The views of a scene show one set of named points, each view turned or mirrored, shifted and resized as a whole, with a little noise and some points left out.
(in the rows, 128 means zero)

Scene 1
View 1
j_314: [106 148  83  90 136 153 127 137 124 151  82 136 106 151 173 109 131 133
 118 158 109 143 112 146  58 134]
j_312: [129 151 101 104 136 156 109 148 177  59 112 189 133 157 142 114 145 152
 170 182  89 124 193 123  93 120]
j_226: [148 151  91  71 130 130 143 145 152  95  97 157 139 158 150 114 138 159
 184 185  93 128 187 115 113 110]
j_413: [134 145  91  62 109 113 142 151 114 131 102 130 117 160 163 125 153 152
 153 179  86 140 183 126 111  96]
j_383: [121 154  90  77 160 157 129 119 141 131  95 154 118 154 156  82 133 142
 134 158  98 125 120 131  57 126]
j_498: [ 99 139  94 121 137 157 143 135 145 157  97  94 101 112 165  94 119 134
 111 136 118 133 145 139  63 154]
j_935: [ 99 155  73 120 164 182 121 154 139 122 110 103  71 145 157  89 147 143
  97 151  90 144 145 139  85 153]
j_839: [122 141  95  65 137 121 165 130 104 196  93  72 108 132 164  94 125 137
 110 140 106 131 150 124  80 112]
j_938: [119 155  71 104 149 160 137 162 139 125  91 101  93 154 157 109 138 149
 122 162 100 148 158 129 106 142]
j_407: [123 166  49  81 172 167 148 153 121 148  75  96  83 169 165  89 138 153
 114 165 100 159 103 133 101 151]
j_851: [ 98 138  85  94 133 143 152 134 106 206  81  69  92 124 179  99 119 126
  87 130 121 143 112 144  56 141]
j_489: [147 154  95  42 142 126 146 113 132 128  98 170 142 158 153  85 138 154
 174 175  90 118 143 119  79  96]
j_893: [113 149  91  84 158 152 132 146 121 146 113  91  88 152 150  90 145 143
  97 148  85 133 171 124  89 115]
j_687: [115 140 112  92 137 141 147 106 150 143 114 132 127 105 156  74 123 139
 144 141 105 107 152 130  52 129]
j_224: [108 133 104 135 126 144 162 136 166 151  99  76 121  86 157  98 106 138
 132 131 127 119 185 128  80 158]
j_970: [108 137 104 120 109 139 152 119 154 124 132 114 106  73 163  77 139 148
 159 147  96 111 177 140  77 152]
j_620: [103 145  91  88 140 152 118 144 114 145 110 116  88 152 162 104 149 135
  98 153  87 140 149 140  73 117]
j_222: [127 152  85  91 149 149 152 129 149 129 105 120 113 128 152  78 133 154
 148 157 100 124 155 125  88 140]
j_971: [104 159  73 114 163 188 115 131 162 111  84 165 108 147 164  88 129 139
 129 160 113 141  94 147  49 164]
j_759: [116 137 100  76 101 116 149 123 110 157 118 113 105 113 172  98 146 143
 139 155  91 126 158 141  78 115]
j_862: [120 151  83 102 146 158 129 154 144 118  95 124 104 155 156 108 137 146
 128 164 100 141 162 128  96 134]
j_955: [137 144 109  69 134 121 161 115 140 134 124 116 125 116 146  74 137 154
 161 154  87 106 191 114  93 109]
j_403: [120 135 105  71 102 113 156 116 122 172  95 122 131 115 173 105 124 137
 147 152 112 123 146 136  64 113]
j_532: [105 144  92 130 145 160 134 163 145 124 119  74  80 127 149 101 142 144
 102 144  92 136 202 127 107 143]
j_552: [124 152  75 133 131 162 149 151 185  93  76 140 130 123 161 113 115 153
 175 169 130 140 153 131  98 174]
j_597: [109 146  96 126 147 165 125 145 165 106 113 122 107 126 149  96 132 143
 128 150 101 126 178 129  80 146]
j_2: [112 151  83  81 167 153 150 129 119 179  98  77  89 139 157  73 129 138
  95 136 100 133 128 127  70 133]
j_454: [125 149  96  72 135 138 148 106 135 139 115 142 116 115 161  67 139 149
 155 155  92 116 132 133  63 129]
View 2
j_407: [123 156 175  80 177 157  74 163 150 139 142 123 171 122  80  92  46 101
 225  84 113 172 112 144 183  98]
j_413: [127 165 177 115 112 193  44 168  69 184 127  81 143  94 100 148  94  89
 149 142 113  96 154 151 121 134]
j_314: [112 139 172 124 134 155 124 132 123 141 105 117 127 101 112 115  80 104
 198  98 127 158 132 153 200 136]
j_759: [ 90 116 190 103 120 174  81 158  99 160 120  85 124 121 128 152 150 112
 161 129 146 122 142 178 152 124]
j_687: [ 93  98 190 109 132 133 101 159  89 122 126 106  94 165 122 115 139 119
 105 132 125 131 161 168 201 152]
j_955: [112 119 195  91 137 155  44 192  66 142 147  86 124 167 110 121 141 113
  94 144 116 103 159 166 154 133]
j_862: [154 142 182 104 134 140  80 158 102 150 118 114 147 106  96 103  71  93
 149  92  83 130 143 158 169 108]
j_498: [126  87 198  71 132 123 118 164 144 125  97 117 113 115 120 119 115 102
 154  83 122 157 122 169 205 102]
j_839: [104 125 194  65 146 181  74 212 130 124 120  76 120 128 127 140 127 105
 176 121 168 148  89 142 162 134]
j_2: [120 128 198  76 164 151  94 200 141 113 126  95 146 146 124  96 114 113
 192  82 150 169  88 152 191 113]
j_489: [ 92 169 162 145 143 176  65 155  50 144 157  99 126 159  89 108  83 111
 132 164 116 114 173 137 174 184]
j_312: [170 153 176 160 107 123  75 122  35 170 126 122 136 116  83  91  64  88
  75 118  32  84 212 168 164 132]
j_938: [155 138 188  81 141 142  71 164 124 152 118 116 153 100  91 110  66  90
 168  84  86 139 133 160 162  88]
j_851: [102 104 196  62 145 162 123 183 174 116  94  98 114 105 134 140 119 106
 219  87 179 182  76 150 199 118]
j_403: [ 78 110 181  96 122 173  93 156 105 141 111  92  90 121 122 160 131 104
 148 152 155 128 142 155 178 160]
j_620: [144 146 192 129 127 158 106 166 105 151 107  91 158 106 133 106 112 105
 184  77 124 140 116 166 169 111]
j_971: [124 133 169 141 152 106 141 101 121 128 119 151 135 131  89  71  51 110
 173  78  84 169 163 164 238 130]
j_454: [ 81 121 179 116 152 144  85 145  91 135 150 113 130 172 103 103 116 125
 147 129 122 138 164 169 197 140]
j_383: [114 150 172 141 147 143 109 142  90 130 133 117 134 148 104  81  83 113
 158 111 111 148 150 153 207 153]
j_222: [119 119 185  92 151 136  71 164 103 138 141 116 133 152  94 104 100 109
 130 115 101 132 154 165 182 119]
j_224: [137  53 209  33 123 111  89 181 140 121  96 116  83 119 114 142 132  91
  95 104 107 133 139 172 189  98]
View 3
j_955: [ 99 172 138 144  93 123 115 145 140 107 164 106 153 163 124 149 174 107
 138 138  81 105  99 136 165  52]
j_971: [131 115 177 149 170 105 133 123 142  55 147 175 143 143 121 195 140 114
 237  94 141  81 110 203 114 150]
j_687: [130 165 139 119 120 110 136 131 128 117 156 147 137 151 137 148 151 126
 184 116 105  77 117 135 161  70]
j_489: [125 127 156 152 130 101 124 152 164 105 208 140 145 161 130 146 212  75
 182 161 114 137 112 148 136  63]
j_620: [113 141 151 162  93 120 120 153 133  23 135  94 137 118  88 167 171 130
 207 128 138  96 137 157 145 118]
j_935: [ 97 139 159 172 107 136 106 140 129  14 112 107 151 132  88 195 133 123
 204  99 119  74 105 194 136 156]
j_498: [121 147 135 135 117 117 147 124 126  65 111 123 144 125  79 168 106 147
 187  94 108  67 133 150 154 121]
j_893: [102 152 137 169  79 138 116 156 143  25 141  75 147 139  82 161 158 114
 191 130 107  87 119 153 151 117]
j_759: [120 148 139 136  85 105 115 144 122  91 134 112 139  97  92 153 171 132
 161 146 121 117 141 128 172  70]
j_851: [159 124 101 134  96 120 151 130 133  50 119 111 130  84  35 144  94 131
 208 128 112  74 171 125 167 144]
j_2: [140 138 110 149  88 142 124 142 141  46 145 101 137 121  68 147 112  99
 211 135  93  67 132 146 161 143]
j_454: [135 147 145 132 117 111 105 133 128 110 162 147 141 128 133 160 163  99
 188 137 109  98 109 153 159  87]
j_597: [ 83 161 170 156 125 118 131 135 131  54 118 119 159 167 115 191 151 143
 170  83 113  77 101 175 136 101]
j_552: [ 81 123 184 151 181  92 154 107 153  98 120 161 178 172  92 209 133 132
 134  83 102 111 100 189 114 101]
j_383: [136 129 155 151 137 112 129 138 147  69 174 144 138 148 123 163 169  96
 221 126 127  94 115 168 130 115]
j_224: [ 95 169 131 127 116 120 162 116 130  94 100 117 157 156  78 167  95 162
 135  78  77  63 123 134 162  84]
j_862: [ 89 131 167 173 125 115 133 143 152  42 138 109 159 155  89 185 166 119
 174 111 117 107 115 175 124 112]
j_970: [ 95 177 156 124 108 114 108 119 102 116 105 137 153 128 127 181 139 150
 138 100  99  81 104 157 172  68]
j_403: [139 143 129 124 112  94 149 135 136 110 153 130 136 114  87 138 162 135
 167 140 116 114 154 112 165  63]
j_413: [ 86 133 161 174 100 100 125 159 154  70 160  91 158 133  79 162 218 117
 140 158 122 159 135 140 143  57]
j_226: [ 72 135 182 172 140  98 131 145 168  92 176 118 170 182 112 176 216 103
 129 136 109 152  99 162 122  50]
j_532: [ 65 166 151 172  83 138 120 144 127  23  94  69 164 150  74 189 134 146
 150  92  99  77 108 167 150 114]
j_314: [138 114 150 148 133  99 139 137 142  53 143 136 135 110  81 168 156 123
 217 124 144 103 149 158 133 127]
j_938: [ 87 123 159 177 118 121 128 139 153  36 127 101 165 141  64 189 148 114
 166 116 107 108 115 179 130 128]
View 4
j_454: [116 138 126  98 126 148 146 155 157 155 122 160 136 150 136 152 130 134
 136 128 150 125 126 134 140 137]
j_839: [135  93  92  99 128 124 158 151 153 132 112 148 127 128 131 146 123 145
  93 146 162 144 112 168 124 141]
j_222: [109 126 129  92 135 144 131 153 139 156 122 150 133 134 129 146 140 136
 124 126 149 123 137 148 119 154]
j_226: [ 61 108 130  94 132 168 121 169 142 167 120 159 136 109 114 167 156 126
 125  88 146 121 149 157 150 147]
j_312: [ 64 130 152  84 138 177 119 157 131 156 129 157 161 115 107 160 175 108
 129  75 125  96 157 130 146 147]
j_597: [111 130 139  89 150 139 129 139 120 141 128 141 158 122 123 139 157 122
 115 115 132 104 139 131 112 155]
j_935: [144 126 130  78 149 160 133 110 131 136 117 126 146 135 135 132 151 131
  95 127 131 107 152 144 102 170]
j_407: [138 119 111  87 135 167 132 121 154 157 101 123 105 142 125 125 129 136
  89 131 153 129 160 165 108 182]
j_893: [130  99 114  75 129 151 152 132 141 120 120 140 145 132 129 146 150 140
  86 132 141 119 136 163 115 149]
j_970: [120 135 137 111 160 123 132 149 123 158 130 152 164 122 155 156 137 137
 146 126 141 119 113 122 126 136]
j_532: [126 100 129  85 161 136 129 124 108 130 127 133 164 106 143 148 160 142
  95 128 134 112 137 155  96 158]
j_862: [110 115 125  88 143 159 130 135 136 146 115 136 141 120 119 141 152 125
 100 110 139 115 149 150 123 161]
j_489: [ 80 122 121  88 106 170 144 172 171 158 117 169 123 144 112 162 137 126
 129 107 154 127 139 153 160 137]
j_552: [ 92 142 139 116 164 137 105 151 122 180 114 137 134 107 107 125 143 108
 127  98 142 114 149 127 119 173]
j_224: [121 120 123 114 161  90 129 154 110 145 126 143 153 105 125 130 137 130
 118 135 149 124 109 136 101 151]

In a view up to two points have been moved. Name them for each view, in the order of its rows, or write none.
view 1 -> j_687
view 2 -> j_454
view 3 -> none
view 4 -> j_893

Scene 2
View 1
j_272: [137 138 116 150 120 122 135 106 170 146 103 112  88 141  98 162 171 100
 157  97 178 155 177 140 125 147]
j_375: [145 109 135 124 128 143 107 115 186 132  76 127 109 148  86 130 145 113
 158 103 190 173 180 170 129 161]
j_62: [157 133 157  86 159 141  88 128 152 130  70 129  66 127 118 150 165 130
 219 146 146 168 113 165  94  94]
j_756: [148 131 148 100 154 122  84 140 154 133  85 117  81 159 100 143 139 124
 155 125 184 177 145 134 114 104]
j_575: [147 163 160 122 108 165 121 110 182 133 152 129  85 140 122 164 178 109
 165 124 173 136  99 128 107  67]
j_306: [131 141 133 138 102 166 122 107 203 140 130 136  98 185 115 166 155 107
 110  91 195 171 160 140 119 116]
j_14: [178 108 157 121 141 132  87 137 170  95  96 102 110 141 105 108 164 119
 127 131 230 166 141 201 114 112]
j_481: [166 138 169 109 117 132  88 147 151 112 143 106 120 133  85 104 139 111
 143 132 218 135 111 127 130  89]
j_656: [147 142 127 133 103 166 117 111 166 119 110 126  79 144 158 167 201 107
 174 124 155 166 118 202  88 112]
j_693: [115 144  93 118  84 134 101 143 109 151 103 132 100 152 108 139 128  92
 191 101 133 172 161 122 125 180]
j_685: [137 128 150 110 130 172 107 107 203 141  92 148  89 164 104 159 147 122
 162 107 168 175 152 153 114 119]
j_916: [141 130 145 108 108 152 100 125 163 134 107 136 112 135  85 123 134 108
 180 113 173 154 143 138 130 142]
j_119: [179 117 154 114 137 109  77 156 132  97 104  90 118 126  92  93 150 115
 145 139 226 153 130 174 123 114]
j_260: [146 173 120 159  58 162 145 110 146 122 175 112  94 119 156 164 216  80
 175 121 158 120  94 167  99 103]
j_358: [149 137 155 103 127 155  93 131 168 126 112 130  90 156 117 144 152 119
 161 125 179 167 122 150 108  93]
j_708: [153 123 142 124 123 161 114 108 190 123  90 131  92 140 115 148 174 115
 171 117 175 167 145 189 108 129]
j_399: [150 143 141 117 109 116  96 150 125 129 132 105 115 132  81 112 130 100
 159 120 194 141 134 109 136 123]
j_388: [145 150 143 115 103 137  98 141 142 129 141 117 109 146  96 128 137 103
 151 118 188 145 123 115 129 109]
j_736: [148 138 127 137 106 127 117 124 148 129 118 109 102 130 103 138 167  98
 163 113 183 148 148 148 122 138]
j_148: [170 110 171 105 166 121  96 122 177 125  71 113 101 114  64 117 147 127
 184 131 201 152 150 154 126 120]
j_671: [182 131 148 141 102 132 107 136 144  89 133  89 116 108 124 109 195  99
 152 139 215 134 106 206 110 107]
j_546: [150 132 186  97 177 123 107 112 202 158  92 129  91 129  31 139 118 130
 182 116 194 139 160  72 145  97]
j_318: [154 138 136 113 105 134  93 144 125 117 116 114 107 126 111 118 153 102
 184 130 173 149 118 156 116 126]
j_351: [147 140 156 112 104 175 119 104 186 134 117 145 100 120 103 144 168 110
 203 121 156 142 118 155 114 117]
j_485: [163 127 155 144  93 145 122 113 189 115 142 113 137 118  74 107 159  97
 141 109 225 124 144 155 143 134]
j_91: [148 151 147 125  81 170 109 127 167 119 158 127 113 152 123 137 160 100
 139 117 190 146 108 148 117  99]
View 2
j_685: [106 112  98 130 102 132 130 141 122 154 171 121 138 145  95 168 132 136
 150 119 115 132 159  61 150 154]
j_546: [141 107 119 125  96 123 128  52 106 184 141 154 129  93 127 179 148 127
 113 128  91 142 214  66 158 119]
j_708: [105 127 114 111  89 136 128 159 118 164 168 126 145 150  81 162 131 135
 155 122 115 112 139  78 113 148]
j_260: [171 165 130 141 115 155 181 170 100 176 186 120 156 182  85 107 150 146
 206  82  77 136  84 117  78 132]
j_671: [151 145 155  97  91 158 142 155 104 161 134 157 130 158  87 168 135 107
 150 115  95 114  83 112  37 142]
j_358: [143 120 115 125 119 143 139 135 126 151 150 133 117 160  93 177 134 116
 142 111 100 126 138  83 134 146]
j_736: [130 123 141 115 103 142 149 131  94 155 158 122 161 135 119 150 142 116
 171 111  96 108 129  92 101 127]
j_306: [114 112 105 154 119 147 167 143 110 128 168 131 155 139 127 160 123 143
 182 118 105 150 141  43 124 180]
j_575: [176 145 111 149 120 147 164 130 121 176 166 142 120 165  87 146 145 143
 162  98  79 160 134  91 122 144]
j_481: [164 121 140 124 114 151 143 100 101 150 121 159 117 138 129 179 144  92
 120 106  83 151 118  92  89 138]
j_119: [142 115 155  89 102 154 130 124 109 142 113 160 118 135 113 201 129  84
 124 128 101 102 116  98  70 141]
j_91: [151 131 120 146 120 153 156 145 104 145 155 135 132 168 113 150 141 117
 156  93  88 161  98  83 100 154]
j_62: [147 130 119  94 109 133 117 136 142 184 161 121 105 165  53 177 139 116
 133 115 102  84 161 115 157 111]
j_375: [ 81 101 125 105  83 132 118 137 100 145 157 123 165 118 117 171 130 117
 148 131 123 107 152  61 115 145]
j_14: [119 117 140  93  93 151 128 145 118 140 123 162 124 138  97 204 118 102
 130 138 115 107 120  80  66 164]
j_656: [131 143 117 117 107 147 149 189 130 163 181 116 137 181  59 148 130 141
 186 109 108 102 114 100 110 147]
j_351: [129 137 109 127  90 129 123 140 109 185 172 121 138 158  80 137 154 134
 140  99  96 146 132  91 128 124]
j_756: [139 104 128 110 124 143 140 115 125 144 141 133 120 137 111 194 128 104
 143 125 102  96 163  83 146 136]
j_399: [154 111 148 118 119 145 146  95  86 144 133 130 145 128 148 163 150  85
 140  98  82 124 126  98 111 113]
j_272: [115 117 134 119  99 137 159 128  96 156 173 120 178 117 122 147 133 139
 193 124 104  98 159  74 114 137]
j_485: [121 127 139 125  76 143 138 118  77 159 141 155 162 119 133 150 146 120
 139 113  96 163 111  72  57 148]
j_148: [119 114 138  88  78 130 110 103 111 176 134 151 129 114  98 189 138 110
 114 135 108 104 168  87 112 125]
j_318: [145 123 141 105 111 143 130 134 102 155 147 117 137 154 107 158 149  91
 143  97  92 106 110 113 109 112]
j_916: [117 111 123 118  99 132 121 120  96 155 155 116 151 136 120 155 152 106
 134 103 101 131 136  82 131 123]
View 3
j_656: [117 166  84 120 117 156 153 114  87 117  72 131 130 140 144 165 103 166
 138 132 107 152 143 143 132 123]
j_306: [172 149 109 107 101 144 189 105  69 126 105 144 160 165 161 126 133 121
 115 140  98 163 111 156 127 126]
j_272: [153 157 124  98 127 162 158 127  75 150 125 130 130 154 155 137 125 118
 153 123 117 161 106 168 151 122]
j_375: [133 138 115 130 110 153 187 143  86 134 123 129 129 149 138 114 126 106
 143 117 118 167 116 198 144 137]
j_736: [136 141 128 109 139 161 155 130  91 131 120 130 127 145 155 143 121 122
 142 122 120 153 120 160 119 120]
j_14: [114 135 123 156 123 175 193 114 116 109 118 128 136 152 136 135  90 115
 110 122 150 164 124 173 106 156]
j_693: [128 148 135  82 156 123 157 153  75 134  98 137 104 134 160 132 173 114
 155  94 106 153 132 185 119  86]
j_388: [152 115 140 108 146 150 152 116  88 111 117 147 144 146 157 139 137 117
 118 119 130 144 131 155  92 114]
j_546: [191  79 139 123 119 167 130 117  64 121 160 160 163 153 124 103 134 100
 139 107 170 143 125 204 152 131]
j_91: [149 122 115 117 128 147 160 111  91 106 102 141 154 145 161 149 121 136
 110 144 103 143 135 136  86 122]
j_481: [147  96 146 132 146 166 155 111 105 100 133 143 151 146 149 137 117 111
 105 125 149 142 132 156  79 133]
j_485: [150 106 133 132 125 169 168 141 107 128 152 121 147 143 160 129 106 104
 128 153 102 150 111 153  94 145]
j_318: [117 125 130 121 152 155 146 133 102 110 108 134 121 132 147 149 122 130
 135 111 134 144 142 164  97 117]
j_916: [143 112 121 120 127 147 155 137  84 118 120 141 137 140 143 125 135 118
 136 119 120 148 135 179 117 121]
j_685: [153 129  94 124  97 144 167 120  67 115 101 147 150 149 134 120 130 130
 134 122 118 156 135 185 147 129]
j_119: [110 121 147 146 149 176 176 119 122 107 128 130 127 145 140 138 102 107
 112 110 164 156 126 174  88 145]
j_575: [168 117 105 113 122 159 127  97  75 106 103 151 164 145 149 155 113 153
 123 140 121 135 143 131 115 119]
j_399: [146 111 156 109 160 156 150 127  97 118 133 141 134 143 157 134 139 103
 125 111 141 146 126 167  89 114]
j_358: [141 125 109 127 121 153 158 106  82 103  96 151 147 148 138 137 123 136
 118 116 139 149 144 169 119 125]
j_62: [117 126 100 135 129 159 124 115  82  99  87 151 127 133 112 147 112 154
 144  94 166 142 164 187 149 120]
j_148: [131 106 127 149 125 176 151 130  97 119 141 137 133 143 119 121 105 111
 141 107 165 153 131 201 140 146]
j_756: [141 131 128 123 132 157 164 104  79 111 105 153 139 155 133 129 130 117
 121  94 167 157 133 188 132 123]
j_351: [141 108  95 126 115 151 130 136  81 112 109 139 142 128 136 139 118 146
 149 134 107 137 150 160 127 123]
View 4
j_916: [139 163  99 150 122  90 103 125 116 110 156 102 122 120  81 127 118 148
 150 105 166 156 111 163 115 114]
j_272: [122 173 147 142 141  97 108 148  92 115 124  98 152 140  71 188 127 151
 170  60 185 146 105 184 114  80]
j_358: [170 153 108 138 134  89 102 140 132  85 161 105 154 116  60 165 111 136
 119 122 144 147 146 150 112  98]
j_485: [167 161 112  94 135  84 112 116 107 132 137 106 135 154  80 128 169 150
 186  77 161 138 125 182  80 166]
j_148: [139 184 128 168 148 104 117 117 122  92 179  60 119  96  16 132 134 144
 159 105 133 145 133 214 114 133]
j_671: [171 156  86  96 102  78  69 114  91 132 120 106 173 131  23 175 172 132
 155 130 130 101 168 194  69 139]
j_119: [161 153 105 138 113 116  80 112 135 138 143  71 117 125  23 164 164  96
 148 131 120 119 149 188  81 151]
j_693: [ 94 157  90 179  85  99  74 134 100 141 117 114 113 122 108 162  93 135
 147 106 201 156  75 146 132  55]
j_575: [181 150  96  83 152  58 133 138 105  87 152 148 178 108  77 176 102 147
 136 110 145 156 171 161 113  87]
j_656: [159 167  98 131 114  61  66 152  78  79 131 119 215 124  42 191 121 182
 120 122 163 119 148 162 106  64]
j_62: [140 176  95 174 126  82  96 130 109  70 176  92 156  66  13 164  89 149
 113 151 128 145 156 188 134  68]
j_546: [141 173 148 149 190 110 181 122 149  90 195  82  84  87  65 129  97 120
 169  75 140 193 131 199 141 124]
j_318: [142 156  82 141 101  89  84 118 111 125 141 105 130 106  55 155 121 127
 140 136 146 138 135 172 106 103]
j_388: [155 138  95 113 125  94 112 126 127 133 138 123 121 122  91 167 117 107
 146 112 153 156 136 152 107 108]
j_91: [186 138  87  90 125  71 101 136 116 112 136 139 165 141  94 164 130 140
 136 112 157 143 148 136  94 112]
j_351: [152 171  85 126 130  56 112 127  91  81 162 125 165 102  68 129 109 183
 147 113 160 150 137 173 119  99]
j_306: [178 150 148 122 158  95 109 166 131  87 139 113 171 172 103 180 127 155
 136  63 183 154 114 124 103  99]
j_708: [155 175 120 152 131  81  83 144 101  78 153  91 180 130  44 155 132 181
 138  99 164 131 126 170 107 101]
j_260: [157 152  69  59 105  35  92 136  49 123  99 174 210 124  86 200 120 166
 155 112 171 126 163 172  98  65]

In a view up to two points have been moved. Name them for each view, in the order of its rows, or write none.
view 1 -> none
view 2 -> j_119
view 3 -> j_916
view 4 -> j_148, j_318
